Each row is a point on a tangle of strands that fork and nearly touch. The rows are in no order.
Two points are linked if the straight distance between their rows is under 52.2. Some points are linked to none.
<695>: [-47  10  16 -81   9 -18 -37  -5  54  19  39 -64  -6   4   7  19  -4  18
 -29  12]
<1328>: [ -8 -22  -3   5 -13   1  54   3  -6   7  -5 -52  38  -3  19 -23 -40 -39
  28 -18]
<2115>: [-60  10 -27 -28 -20  14  19   0  18 -20 -15 -50   9  24  -1  -1 -11 -18
  49 -11]
<2101>: [-37   1 -28 -21  53 -33   8  22 -11  20  26   0  58 -40   1  18 -24 -54
 -45 -62]
<1763>: [-30   3 -36  -6  39 -23  25  27 -23  15  15  -8  52 -36  -3   8 -29 -74
 -27 -54]
<2253>: [ 64 -22  41  27  32  27 -19 -11   1  30 -34  21   2   2  24 -20  -9  -4
   7  18]
<2162>: [ 28 -44  33   7  59   1  -6  -8  18  36 -21  23 -16  -1  19  -3  19  -4
  -4  -5]
<175>: [ 34  -9   4  19  33  32 -13 -20  -4  20 -18  29 -17 -14   7 -15   2 -18
  15  15]
<342>: [ 15   1  25  -4 -36  16  17 -15  23 -12 -48 -39  28  65  23 -25  -8   6
  38   5]
<491>: [ 13  47 -19  55 -30  17 -26  -2  -2 -23  -1  47 -30  -4 -23  14  34   8
  -3  20]
<1720>: [ 11 -11 -21  -4  47 -12  36  14 -29   7  36  11  22 -51  -8   6 -24 -41
 -22 -33]
<970>: [-12  45 -27  47 -60   0   1  22 -23 -53   1   5 -17  -5 -15   5  11   1
  13  22]
<1124>: [-12  16 -31  -7  32 -21  11  42 -45 -24  43  22  -7 -49 -27  27   4 -34
 -13 -12]
<1236>: [-41  26 -25 -12 -33  22  18   3   8 -32 -16 -33   4  25  -1  -7  -9 -13
  56   2]
<1931>: [ 60  12  -8  19  42  18   6  -7 -38  19  16  19   1 -64  -7   1 -29 -46
  -1   5]
<142>: [ 60   1  41  27 -26  29 -16 -12  -7   8 -37  18  18  25  17 -29 -19   7
   7  20]
<1548>: [  2 -17  16 -24  11  -5 -34  -8  28   9 -25  23 -23  47   7  19  52  44
 -19  -6]
<1246>: [ 34  45 -10  47 -43  27 -23  -3 -29 -23   0  32 -12 -17 -18  -7  -1   1
  -3  30]
<662>: [ 20 -51  21  -4  38 -11  26  -5   6  31  -7 -10  16  -9  18 -11  -2  -4
  -6 -11]
<1392>: [ 22 -10  16  -8 -31 -11   9  -5   9  -3 -18   0   0  50   5   2  25  53
 -16   5]
<1624>: [ 88  -3  27  23  18  21 -16 -22 -17  18 -18  44  -6  -4   6 -18  -5  12
 -17  23]
<726>: [ 38 -38  36 -21  -1 -13  21  -7   4   6 -12  -6   4  37  24  -9   4  40
 -19  -2]
<554>: [-10  -2 -14   2 -34  14  51  10 -21  -8  -3 -45  32 -10  13 -24 -44 -36
  39   1]
<1554>: [-77  15 -26 -42 -25  -5 -10  12  16 -28   6 -46  -8  15 -15  19   2  -3
  24 -10]
<719>: [ 35  -4  37  35  17  39 -30 -21  15  21 -48  19   1  18  16 -23  -7 -22
  29  21]
<2457>: [ 21  26 -19  36 -25   1   2  13 -25 -33  15  24 -25 -20 -15   6  12  14
 -11  15]
<1462>: [-53  12 -29 -10   1 -16 -15  32 -11 -30  17   5 -29 -18 -17  25  16   7
  -3  -4]
<515>: [-12 -53  17 -16  50 -34  13  -3  18  43  13 -25  37 -24  15   5 -18 -16
 -30 -34]
<1739>: [ 38  26 -28  25  13  22   0   7 -41 -16  21  28 -27 -54 -16  10  -5 -20
   6  20]
<1099>: [ 16  35  12  49 -85 -10  -6  -9  10 -18  -4  32  -3  45 -21   2  48  23
 -10  16]
<992>: [  3 -15   6 -18 -49  -7  31  -5   0 -23 -16 -42  11  47   9 -13  -6  32
   6   3]
<1393>: [ 31 -23   2  -1  57  -2   9  -6  -9  16  15  41 -21 -29  -3   6  10   9
 -21   1]
<1448>: [-48  29 -31   0 -16  20 -16  -5  34 -30 -26   1 -18  42 -13  11  37  14
  38   2]
<2238>: [ 27   0  18  21 -48 -27  10   2  -2 -17   4  22  -5  40  -7   7  37  54
 -35   6]
<1663>: [ 17 -11   1   7  37  16 -13  -9   4  14 -18  37 -32   4   7   0  27  11
  -2   4]
<1629>: [-47   9 -18 -12   7 -34 -25  35  -9 -37  28   9 -34 -30 -16  35  22  15
 -16  -7]
<1859>: [ 55  39   4  59 -78  10 -14 -13 -25 -24   2  30   1  -7 -22 -10   0  18
 -21  34]
<2168>: [ 26  25 -27  43  13   6 -25   3 -13 -16  10  57 -50 -22 -21  21  43  13
 -17  15]
<2344>: [  8 -16 -11 -12  65 -24  26   6 -21  13  42  29  12 -52 -15  16 -11 -22
 -31 -30]
<1886>: [ 13  -4  20  33  14  36 -17 -16  19  21 -44  -2   2   5  12 -30 -21 -34
  40  16]
<1981>: [ 28  56 -14  59 -42  30 -36  -8 -18 -19  -4  44 -22  -7 -27   7  14  -4
   1  28]
<1143>: [ -3  18  11  29 -83 -38  -7  -7  30 -19  -3  18 -13  52 -19  17  56  40
 -23  -1]
<2285>: [ -7 -57  30 -40  19 -23  10 -10  38  33  -6 -58  24  14  21  -1 -10  -2
 -11 -15]
<2192>: [-26   4  -5   2 -20 -21 -26   4  13 -16   3  16 -34  22 -17  24  45  49
 -23   1]
<945>: [ 55  11 -10  22  15  17   5  -1 -46   6  16  11   7 -58  -5 -14 -42 -42
   7   7]
<958>: [ 33  21 -21  36  15  -7 -13   7 -19 -33  20  46 -43 -40 -26  27  35  23
 -25  12]
<62>: [ 15  -2  -4  16  -2  22  12 -10  -7  -2 -13   9  -9   0   5 -16  -6  -6
  17  12]
<1234>: [ 59  38  -9  31 -28  26 -19  -9 -51 -23   9  19 -10 -46 -25  -2 -41 -14
   2  32]
<2395>: [-16   5   6  12  -2  34   5 -18  29  -3 -46 -23  14  25  14 -19 -13 -27
  64   5]
<513>: [-32  -6  -7 -35  62 -28 -13  20  -9  15  50  28  -4 -47 -17  29   6  -5
 -31 -25]
<1903>: [ 80  -3  18  22  27  17  -3 -21 -22   9   0  37 -11 -26   1 -12  -7  14
 -16  21]
<2070>: [-30   6 -29  -9  13  -5   2  20 -17 -13  20  15 -23 -17 -15  18  15   0
   5  -8]
<875>: [-22   2 -28 -20  33 -21  11  31 -33  -4  40  14  -2 -42 -20  21   2 -22
 -18 -15]
<1869>: [-40  26  -5   1 -51 -18 -33  -7  46 -27 -16   3 -17  63 -25  27  60  40
  -4  -3]
<985>: [-26  -8   7 -28   3 -19 -29   2  15  -6   5  12 -31  21  -5  19  37  50
 -24   6]
<1711>: [ 20 -29  10 -20  41 -22  10  -1 -11   1  24  32 -18 -21  -6   9  21  48
 -39   0]
<2459>: [  5  -9  23 -24  -6   0 -30 -10  37   8 -31  15 -13  70   9  17  52  43
  -9  -9]
<911>: [  6  17  -3  22 -15  42  -4  -6 -10  -5 -25  -1   9  -6   0 -31 -36 -26
  43  23]
<1610>: [ 63   3  20  24 -19   0   1  -6  -8   3 -12  42  -7  21   4  -8  24  40
 -29  18]
<867>: [  0  21 -18  21  -5  30  16  11 -25  -2  -2 -11  23 -31  -3 -17 -44 -70
  39   1]
<1056>: [ -1  -5  10  35  41  39 -15 -15  20  26 -34   3  -5  -5  12 -17  -6 -54
  47   7]
<1855>: [ 20  -7  30 -10  -8   8  -9 -14  27   8 -39   5  -7  71  16   4  34  31
  -1 -12]
<902>: [-36  -4 -28   5  60  23 -16   4  13  28 -11  28 -26 -19  -4  10  18 -48
  32 -19]
<28>: [ 22 -11  -6  11  -1   9  40   5 -30   5  10 -16  22 -33   6 -23 -41 -32
   9   0]
<300>: [-29  16 -27   4  14 -31 -19  45 -24 -38  37  28 -36 -41 -23  35  20  -3
 -16  -5]
<1969>: [ 49  13 -16  22  22  15   0  -4 -33  -3  19  33 -24 -45 -11   1  -6  -8
  -9  13]
<952>: [-47   6   7 -50 -27 -36 -31   2  26 -15  33 -41 -18  19  -1  21  10  53
 -30   6]
<1966>: [-35   9 -32 -10  -6   0  24  24 -25 -15  16 -18   5 -13  -5   0 -12 -28
  26  -9]
<2189>: [ 57  28  20  54 -71  -3 -10  -9 -16 -11   5  43   0  13 -15  -4  20  31
 -30  27]
<463>: [-27   0 -18  -2  11  11  -9  -3   4   0 -11  12 -25  15  -4   2  20   7
  14   1]
<1787>: [ -4 -19  19  -3  41  20 -28 -17  44  21 -47  13 -21  42  17   2  36  -1
  24  -1]
<921>: [-45   6 -13 -33  54 -40  -4  23  -3  27  39  -2  56 -44   5  19 -30 -33
 -49 -57]
<603>: [ -7 -46   8   1  62 -37  23  -2  11  37  15 -10  52 -46  16   5 -23 -29
 -36 -52]
<982>: [ 54  24   5  34 -31  25 -17 -10 -28  -9 -10  31  -7  -8 -11 -16 -14  12
  -4  33]
<725>: [ -3 -33   7  -9  29  -4  16  -7  11  24 -10  -4  -4  -2  12  -6   5  -6
   5  -7]
<212>: [  7 -38  21 -38  48 -31   2  -3  -3   7  36  24  -6 -19  -2   8   6  47
 -44 -13]
<324>: [-43  -8   5 -64 -27 -34   0   8  12 -13  35 -64   5   1   3  14 -19  33
 -18   2]
<736>: [ 54 -41  35  15  64   9   3 -15   6  38 -14  26  -7  -9  17 -14  14  -6
  -5   0]
<1356>: [-17   1 -23   7  57  24 -22  -4  10  17  -5  48 -41  -6  -6  11  34 -15
  10  -1]
<1408>: [-12  31 -13  22  -1  41 -24 -17  20  -7 -34  27 -17  31  -1  -8  26   2
  37  13]
<836>: [ 34  14  26  25 -60 -15   6  -6   6  -8  -4  23  -5  54  -8   5  42  47
 -23   6]
<1730>: [-77  17 -39 -35 -15  -3   5  24   2 -22   3 -38   8  10 -12  20  -7 -30
  34 -21]
<112>: [-30 -19   1 -36  20 -15 -16  -1   9   4  10   3 -21   5  -1  18  20  40
 -17  -3]
<1130>: [-54  -4 -13 -45  37 -35  -3  18   1  28  40 -18  37 -29  -1  18 -28 -23
 -31 -44]
<1466>: [ 62   9  38  16 -35  24  -7  -8  -6   8 -33  26  17  40  15 -25  -6  23
  -7  19]
<721>: [ 23 -62  34 -13  37 -28  30 -10  11  34  -2 -28  25  -4  22 -10  -3  -2
 -11 -17]
<1357>: [-44   7   8 -36 -52 -39 -32   4  29 -35  23 -48 -18  18 -12  25  12  58
 -34  10]
<1184>: [  7   8 -21  26  58  36 -12   2  -1  25  -5  26 -15 -33   1  -2  -8 -64
  27  -3]
<224>: [-53   6   3 -49   7 -32 -30  19   9  -5  51 -18 -13 -14  -3  28   7  34
 -29   2]
<1897>: [ -3  23 -15  19 -54   9  19   4 -10 -33 -13  -6  -2  20  -1 -12   4  15
  15  14]
<1071>: [-15 -11 -16  12  66  27 -18  -9  19  34 -16  37 -30 -18   4   2  20 -34
  19  -5]
<575>: [ 45 -10  22   9 -37  -3  25  -7 -16 -12  -9   3   8  28  13 -16   6  44
 -18  18]
<74>: [-68   8 -10 -75 -27  -6 -12   4  40  -7  23 -80   9   9  -5  17 -24  -2
  -2  -6]
<825>: [ 14  26 -16  15 -20  28  21  14 -42 -11   1 -14  22 -33  -7 -23 -51 -55
  33  13]
<1308>: [ 29 -17  -7  11  17  -7  53   6 -34  15  18  -4  29 -39   7 -17 -42 -34
  -1 -11]
<2273>: [-45  13 -23 -10   5  25 -18 -15  36  -9 -34  -1 -16  42  -2   1  25  -1
  45   2]
<2340>: [-55  13 -34 -15 -12   0  12  20 -10 -18   5 -23  -3  -5 -10  10  -7 -23
  28 -14]
<1140>: [  2  44 -19  42 -38  19 -17  -5   0 -21 -12  31 -21  21 -15   2  31  16
  11  16]
<83>: [ 60  -4  33  11 -11  -3  -7  -5   2  14 -12  51  -3  45  10  -1  42  49
 -35   3]
<1593>: [ 30  15  -6  24  -4  31   0 -10 -21  -1  -8  14  -8 -13  -1 -15 -15 -10
  14  21]
<984>: [ -6 -20  -6 -25  67 -26   6   5 -11  17  50  27  11 -51 -15  25  -4  -9
 -38 -34]
<2422>: [-21   6 -29  -7  -6  -7  39  32 -41 -12  23 -14  16 -26  -4   0 -22 -39
  11 -17]
<1117>: [-73  10 -16 -48 -38 -15 -18  11  20 -31  17 -55 -16  16 -15  20  -3  17
   3   0]
<79>: [ 46   7 -20  11  46   1  25   7 -41   9  33  24   6 -64  -9   3 -22 -39
  -2  -7]
<919>: [  2  -9  26   1 -15  19   6 -17  31  -5 -54 -40  18  54  22 -22  -8  -9
  50  -1]
<78>: [ -7 -47   7   0  77 -25  13  -4  10  47  23  11  36 -46   5   7  -9 -27
 -36 -46]
<2348>: [-44 -23   7 -59  15 -12 -19 -10  28  18   3 -34  -4  13   6  13  -2  20
 -15  -7]
<306>: [ 17   5 -19  17  44  34  -9  -5  -4  19  -6  29 -24 -22   2  -2   6 -30
  20   5]
<1152>: [  6  -1 -28  18  55   2  16  11 -15  32  10  12  22 -50  -7   7 -19 -70
   1 -32]
<1761>: [-68  -4 -22 -44 -14   6   8  -7  40  -7 -18 -61   7  30  -8  10 -11 -16
  36 -12]
<914>: [ 42 -21  26  28  39  29 -12 -12   8  31 -30  18  -8  -7  15 -22  -4 -18
   8  12]
<1999>: [ 63   6   0  22  -4  24   9  -9 -48   2  14   7   5 -52  -9 -17 -44 -24
  -1  22]
<1890>: [ 27   2 -24  21  63  11   8   2 -22  27  14  26   6 -59  -8  10 -17 -73
   2 -19]
<1017>: [ 10  10 -20   7 -37   4  45  24 -41 -27  16 -22  10 -17   5 -16 -31  -9
  14   8]
<614>: [ 40 -22  35  19  14  20  -3 -11  20  19 -45   1   1  27  29 -22   6  -1
  21   8]
<696>: [-52 -17  -2 -60  -9 -31  10  13   9  15  32 -60  30 -10   3   9 -34   4
 -23 -20]
<1217>: [ 52  16   9  32 -15  47 -54 -27 -25   5 -34  32  -1 -23 -26 -21 -34 -17
  13  28]
<1965>: [-12  16 -20   7 -48  13  46  12 -31 -26   1 -34  15   0  10 -22 -37 -20
  35  11]
<1358>: [ -7  40 -13  30 -24  33 -23 -14  16 -14 -25  36 -17  30 -14  -4  34   8
  25  20]
<1791>: [ 32 -23  30 -20 -12 -16  11  -5   2   2 -15   2  -2  48  16  -4  23  53
 -18  -6]
<514>: [-34  14 -11  22 -42 -29 -29   2  23 -30  -2  13 -31  24 -20  24  50  45
 -23  -3]
<1202>: [ 63  27   6  35 -55  17  -4  -7 -36 -19   2  19   6 -11 -13 -17 -16  18
 -16  34]
<1679>: [ 16 -41   3  10  28 -17  47  -3 -12  24  19 -15  36 -36   9 -17 -31 -28
 -11 -26]
<800>: [ 60 -31  43   5 -16   1  31  -9  -8  10 -28 -16  22  30  37 -31 -18  18
   1   9]
<1043>: [-19  -1 -17  21  17  17  27   8  -2  24 -11 -20  29 -21   9 -18 -31 -66
  31 -19]
<2272>: [ 30 -26   1 -11  59 -17   4  -6 -12   6  24  47 -25 -32 -11  12  20  26
 -35  -2]
<2480>: [ 37  16  27  17 -49  28   2 -15  -1 -10 -39  -1  24  36  14 -37 -22  12
  25  20]
<1779>: [ 46 -26  57  32  24  30 -24 -10  24  30 -50   2   9  25  24 -26  -1 -20
  29  17]
<1863>: [-26 -10  -6 -31 -60 -31  23  11  -3 -44   9 -56   1  23  -3   7   1  48
 -18   1]
<288>: [-25 -19 -18 -18  43 -17  19  13  -7  23  22  -2  16 -29  -5  12 -14 -31
 -12 -33]
<890>: [ 11  -8  23  18  33  29 -25 -21  34  22 -47  16 -10  37  24  -9  23 -13
  35   6]
<108>: [-28 -23  16 -47  74 -32 -16   0  12  30  51  22   7 -42  -4  22  -3  17
 -43 -25]
<437>: [-16   0 -23   7  37   9 -19   1   0   3   3  45 -46  -7 -10  20  42  14
  -6   2]
<2028>: [-50  -7 -11 -40   7 -32  -3  25 -12  -8  43 -16  -3 -23  -7  20 -10   3
 -18 -14]
<798>: [-44   1  11 -58  -3 -34 -38  12  19  -9  45 -32 -19   1   0  25  10  47
 -34  11]
<2017>: [ 18  -9  12   5  17  17 -11 -11  13  11 -29  30 -17  33  11   1  32  18
   0   7]
<1266>: [  3 -70  44 -26  41 -32  13 -10  26  40  -3 -41  35  -1  22  -2  -7   1
 -23 -21]
<2056>: [-51 -17 -14 -49   3 -20  12  12   9  18  20 -44  32  -9   6  10 -25 -17
  -9 -29]
<476>: [ 26 -30  10  -3   9 -12  29  -5 -11   4   1   6  -1   1  15 -15  -2  26
 -13   6]
<73>: [ 39   5 -14  26  47  22  -1 -10 -20  30  13  28  -2 -57  -3  -3 -24 -63
  12  -1]
<382>: [-14  10 -40 -10  24 -22  39  30 -36   4  19  -9  51 -36  -2   2 -28 -69
 -14 -39]
<769>: [ 10 -47   7  13  42 -24  40  -2   1  33  14 -24  49 -35  18 -11 -23 -28
 -25 -37]
<2499>: [ -3  15   9  35 -66 -42 -10   2  18 -26   3  22 -19  33 -16  23  49  44
 -37   1]
<1856>: [ 20  27  19  20 -55  31  -5 -18   9 -13 -43   2  27  50   5 -30 -12  12
  35  25]
<1797>: [ 31  32  -3  36 -32  53 -42 -27 -22  -9 -34  19   7 -21 -26 -24 -44 -22
  25  29]
<456>: [ 18 -15  24  22  -3  21   9  -9   6  14 -28 -25  23   2  20 -32 -31 -29
  36  13]
<1399>: [-66   9 -10 -65 -44 -14  -9  10  25 -28  22 -78   1  19 -12  18 -12  14
  -1   1]
<2409>: [-38  -9  -4 -44 -44 -30  11   9   6 -31  20 -62   1  14  -5  13 -10  36
 -16  -1]
<884>: [-30 -33 -10 -19  25 -14  17   4   3  31  14 -25  24 -14  10   2 -16 -24
  -4 -30]
<1603>: [-16  20  -9  35 -54 -34 -13   4  12 -33   5  23 -35  24 -22  21  50  39
 -26  -4]
<1263>: [ -4 -38   0 -15  82 -16   2  -4   9  38  18  31   0 -42  -5  12   8 -15
 -25 -27]
<647>: [ -9   3 -15  29  48  38 -12  -6  14  31 -24  13  -7 -20   5  -5  -7 -67
  44  -3]
<371>: [  7  13 -27  21  41  16 -26   2  -8  -3   3  52 -49 -18 -18  18  39  10
 -11   8]
<1349>: [  2   2  26  17  -9  29  -7 -20  30   0 -57 -19  18  40  20 -29 -11 -18
  55  16]
<1258>: [ 61 -30  30   5  44   2   8 -13  -6  24 -14  34  -5  -6  15 -15   5  16
 -13   8]
<1807>: [-54  37 -29   1 -42   3 -12  -3  32 -38 -19 -10 -17  42 -19  19  37  18
  33   1]
<84>: [-17 -28  25 -51  61 -32  -9  -7   7  20  44  22  -3 -33  -3  12  -2  36
 -47 -13]
<1517>: [-21  19 -31  -3  19 -34  -1  50 -43 -40  39  19 -26 -50 -29  28  18 -29
 -12  -9]
<1638>: [-33 -26   3 -43  40 -20 -17   2  10  14  24   8 -17 -11  -3  16   5  26
 -21  -6]
<1672>: [ 25  -3  23  -4 -54  -5  32  -8   1 -16 -26 -27  21  57  22 -21   1  36
   6   8]
<2453>: [-64  -1 -16 -63 -21  -4   2   0  41  -3   0 -75  16  17  -7  15 -18 -14
  14 -16]
<715>: [ 48   6  -9  24  20  -7   4  -2 -26 -17  25  47 -27 -35 -22  14  26  25
 -32  13]
<366>: [  5   9   4  19  14  37 -25 -20  19   9 -41  25 -18  25   7 -11  15 -10
  33  13]
<1285>: [ -7  18 -21  24 -28  -1  -2  11 -17 -26   1  15 -25   3 -11   4  24  23
  -3  13]
<1868>: [-49  -1   8 -52  62 -34 -29   8  14  32  65   9  18 -40  -2  26 -17   3
 -44 -28]
<548>: [ 21 -28  29   3  28   9   2 -12  20  19 -34  -1  -3  25  25 -10   8   2
  10   1]
<2479>: [ 12   0  16   4 -50  19  27 -15   6 -16 -34 -42  27  42  22 -33 -29   4
  41  18]
<2170>: [-35 -28   2 -43   5 -14   5  -1  13   5   6 -32   0  11   5   6  -3  15
  -3  -9]
<2351>: [ -7  -8 -11   0  35   0 -18  -6   8   9  -8  39 -38  10  -2  11  37  28
 -12   2]
<893>: [-14  -9   1 -20 -24  -1  -1  -7  19 -11 -25 -16 -10  46   5   8  23  34
   3   4]
<227>: [-19 -27  -3  -9  77 -27   5   4   5  38  28  15  31 -54  -2  15 -13 -34
 -40 -52]
<2361>: [ 18  52   7  53 -77  21 -30 -20   2 -13 -15  45   7  28 -31  -6  18   7
   2  34]
<1892>: [  3 -20 -11  -8  -7 -14  54  13 -34  -9  20 -27  20 -22   7 -13 -30  -4
  -3 -10]
<2405>: [ 27  -2  11  15 -50 -20  19  -4 -18 -22   0   1  -1  31   4  -9  21  55
 -26  12]
<1094>: [ 52   0  -3  17  26  13   8 -10 -24   8   8  34 -23 -29  -2  -3   3   2
  -8  20]
<152>: [-61  24   9 -56   4 -42 -43  19  23  -7  75 -35 -20 -25   0  33  -2  29
 -33   8]
<419>: [ -1  44   3  24 -57  33 -15 -15  17 -16 -38   8  17  44  -1 -20   2   4
  40  23]
<1714>: [ -5  25 -14  28 -49   1   8   7  -8 -30  -6   1 -16  20 -11   1  21  25
   5  11]
<1901>: [ 21  48  13  54 -77   7 -18 -11  10 -10  -6  41   1  43 -23  -2  34  14
   4  28]
<510>: [-12  42 -13  18 -34  39 -12 -15  23 -18 -39   2   6  39   3 -17   2   1
  52  24]
<1951>: [ -9  -9   5 -27 -57 -22  22   0   0 -32  -3 -45   5  36   4  -3   3  51
 -12   3]
<390>: [-11 -34   9 -25  12 -15  14  -4   8  10  -6  -9  -4  11  11  -1  -2  12
  -1  -7]
<1675>: [ 56 -25  51  15 -10  13  11  -7   0  14 -33 -11  19  22  31 -36 -26   0
  13  15]
<416>: [-36 -11  -8 -20  25   9 -17 -13  31   8 -23   2 -26  23   3   6  28   5
  18  -6]
<1669>: [ 75 -15  42  24  16  21 -12 -16  -4  24 -32  33  -2  14  23 -21  -3   7
  -6  21]
<1212>: [ 27  30 -22  45 -33 -12   4  22 -35 -45  22  18 -27 -42 -16  13  12   4
 -11  18]
<732>: [ -1 -17  12  36   9  26   9  -8  16  25 -30 -33  31  -3  15 -25 -22 -54
  47   2]
<273>: [-39 -42  14 -36  26 -19   2 -11  39  33  -3 -50  21   4  12   7 -13 -14
  -2 -24]
<1262>: [ 16   9 -10  15 -20  21  32   9 -38  -5   8 -17  19 -31   8 -25 -51 -36
  24   9]
<1742>: [-37  45 -30  14 -39  28   6   6   6 -35 -17  -9  -4  20  -8  -6   4  -5
  55  11]
<1459>: [ 53   9   7  24  -5  37 -21 -19 -26   5 -18  21  -2 -23  -8 -19 -34 -13
  11  25]
<761>: [ -5 -35  -3 -13   3 -14  44   2  -9  10  13 -28  23 -11  10 -12 -21  -3
   2 -15]
<947>: [ 14  -7 -16   1 -21 -11  53  23 -48 -21  24 -15  11 -30  -1  -6 -32  -1
   4   3]
<458>: [ 16  47 -22  55 -64  -4   0  23 -30 -52  11  16 -22 -28 -17  10   8   2
  -5  16]
<1599>: [-29 -31  11 -62 -11 -34  17   1  16  10  34 -71  37  -4   3   4 -42   9
 -28 -22]
<1929>: [ 22 -20  21 -13  16   0 -12 -12  15  14 -25  29 -18  41  13   6  42  37
 -18  -6]
<1078>: [ 42 -37  24  -7  31  -4  18  -6   0  18  -8  13  -5   3  19 -11   5  24
 -12   4]
<428>: [-66  22  -5 -57  50 -30 -37  16  14  34  64  -7  15 -37   6  29 -11 -14
 -36 -23]
<2191>: [ 44  -1  36   6 -56  -1  24  -7 -11 -11 -21  -7  17  59  18 -19   4  42
  -8   6]
<2394>: [ 44 -17  15  10 -14   2  23  -5 -23  -3  -6   7   3  17  13 -24  -8  25
  -8  15]
<702>: [-26  51 -25  33 -48  27  -8  -2   6 -40 -17   5  -5  22 -16  -5   9   1
  44  20]
<1112>: [-22 -31  -4 -21   2 -13  36   0   7  18   2 -38  28   1  10  -9 -24 -19
   4 -17]
<636>: [-57  12   8 -70 -28 -31 -22  11  26 -15  50 -71  -5  -2   1  24 -18  28
 -29   9]
<773>: [ 23  23   3  27 -28  42 -17 -11 -14  -9 -28  13  11  -7  -5 -31 -42 -16
  26  27]
<2108>: [-21  -2  -6  31  19  24  13  -2   9  21 -22 -26  24 -13  12 -21 -23 -71
  50  -8]
<1604>: [-66  20  -5 -60 -17 -32 -27  21  18  -9  55 -61  -1 -11  -2  28 -14  14
 -19  -1]
<1435>: [-46  24 -11  -5 -48  -8 -19  -7  34 -31 -17 -10 -22  53 -19  20  43  34
   7  -3]
<1058>: [-15 -59  27 -30  52 -32  -2 -13  32  49  10 -34  35  -9  14   8  -3  -4
 -27 -30]
<159>: [ 66  17   1  22 -23  24  -1 -10 -50  -9   6  11   3 -43 -15 -20 -42  -4
  -6  29]
<1167>: [  8  25  16  26 -75 -16   0  -8  19 -16  -4  14   2  62 -10   3  40  38
  -9   6]
<1076>: [ 49  12  32  19 -58  16   9 -12  -9  -7 -31   5  21  46  14 -22 -10  29
   3  20]
<1611>: [-66  22  -7 -19 -60 -48 -28  28  16 -51  26 -42 -23   0 -12  26   7  35
 -21  -5]
<2495>: [-12   9 -22  20  -3  13  33  16 -18   8   1 -23  30 -22   9 -17 -39 -75
  38  -9]
<874>: [-68   9 -17 -54  33 -30 -23  22   3  20  44 -11  17 -28  -4  25 -13 -19
 -24 -31]
<2254>: [ 13 -15 -13  -1  55   6   9   0  -8  23  11  33 -15 -30  -3   4   4 -13
  -7  -1]
<822>: [ 16   5   0  15 -22  15   8  -9  -6  -7 -18   9  -7  24  10 -17  12  19
   8  13]
<523>: [ 51  38 -22  28  -5  31 -23  -5 -49 -13  17  24 -21 -55 -23   2 -17 -22
   3  22]
<1322>: [ 48 -11  41   3  -3   9  -9  -4  17  14 -38  22   1  59  29  -4  31  29
 -10  -5]
<1751>: [-67  39   2 -58  -2 -39 -42  32  15 -15  72 -46 -14 -19   1  36  -5   6
 -22   7]
<2493>: [-29  -8 -18 -24  43 -19  -1  18 -11  12  40  18  -9 -35 -18  20   3  -1
 -18 -19]
<588>: [-33  -3 -21 -17  -5  -4  10  14  -6 -18  12 -10 -14   0  -5   7   8  10
   7  -3]
<44>: [ -8  14 -36  -8  11 -17  41  37 -46  -8  30  -6  34 -41  -4   1 -29 -61
  -3 -28]
<1846>: [-17  21  -6  13 -18  30   6 -14  19 -17 -39 -12   9  33   7 -18  -4 -16
  59  12]
<1051>: [  3   6   2  12 -42  17  22  -9  -8 -16 -24 -28  13  29  10 -25 -22   2
  35  17]
<1226>: [-33 -19   4 -26  36  12 -30 -21  43  18 -40   2 -27  36   9  11  30   2
  20  -8]
<1355>: [ 25  -2 -21   2  35  -7  37  15 -44   3  32  10  14 -53 -13   4 -21 -43
  -7 -13]
<887>: [-41   9   0 -15 -54 -44 -21  11  20 -45  15 -34 -21  16 -11  24  24  51
 -28  -2]
<1933>: [-50 -28   0 -46  22 -16   2  -6  28  26  10 -51  21   0   8   8 -19 -21
 -11 -31]
<1406>: [ 19 -24   1  14  61   6   8  -9   0  34  -5  16  -7 -33   7  -6   2 -32
   6  -7]
<1219>: [  5 -35  20  -3  41  -1  -2  -8  18  26 -20   8 -14   7  17  -5  18   4
   5  -6]
<1021>: [-46  24  -6  16 -47 -28 -42  -3  37 -29   0  16 -35  40 -26  33  59  38
 -15   0]
<45>: [-59  -2   3 -65   7 -12 -39  -5  42  13  21 -47 -11  16  -1  21  -1  19
 -14   5]
<2225>: [-57  -2 -22 -36  -2 -16  -4  20  -6 -12  23 -20  -5  -7 -11  13  -4   3
   0  -9]
<1062>: [ -9  15 -11  18 -13  28  24   1  -9  -2 -16 -13   5  -4   6 -24 -31 -31
  46  11]
<1245>: [ 70  -9  45   9  -9  10  -5  -9   6  20 -28  36  -1  54  20  -7  22  32
 -17  -1]
<683>: [ 62  17  18  39 -45   3  -6  -9 -20  -4   2  41  -9  25 -10  -5  23  33
 -31  24]
<964>: [ -9  55 -28  46 -62  22  -9   3  -7 -45  -7  13 -10   4 -16   0   8  -2
  25  25]
<2178>: [-18 -11 -30   5  53  -7  24  17  -3  26  15  -3  25 -34   2   5 -17 -59
  -4 -37]
<1228>: [ 41 -17  48  29 -10  26   1 -14   3  11 -43 -17  29  17  20 -39 -34 -21
  28  23]
<480>: [ 48 -40  40  -8   5  -9  27  -7   1  13 -25 -18  14  27  30 -22  -2  22
  -3  -6]
<2035>: [ -5   9  -7   8 -12  16  -3  -6   3  -9 -20  13 -17  24   4  -4  22  20
   8   9]
<767>: [-17  11 -13   8 -30  20  21   2  -5 -16 -15 -15   2  20   7 -21  -5   4
  31   6]

Follow the links from the first point to the second, and from the first to the third. Name the last point that the two ways share.
<1355>, <1328>, <1184> | <1931>
<1629>, <1890>, <1234> | <1931>
<273>, <1228>, <2348> | <1266>
<2191>, <515>, <719> | <1219>
<636>, <419>, <2405> | <2191>
<324>, <1219>, <112> | <575>
<1266>, <1466>, <1779> | <1219>
<1672>, <769>, <1638> | <575>

A fork is a point with three links. Follow the links from the first point to the second and name the forks in between, in order.
<696>, <1078> | <1266> > <725> > <1219>
<1099>, <1076> | <1167> > <575> > <2191>
<695>, <1779> | <725> > <1219>
<175>, <1355> | <1931>
<1886>, <227> | <1219> > <725> > <1266> > <603>
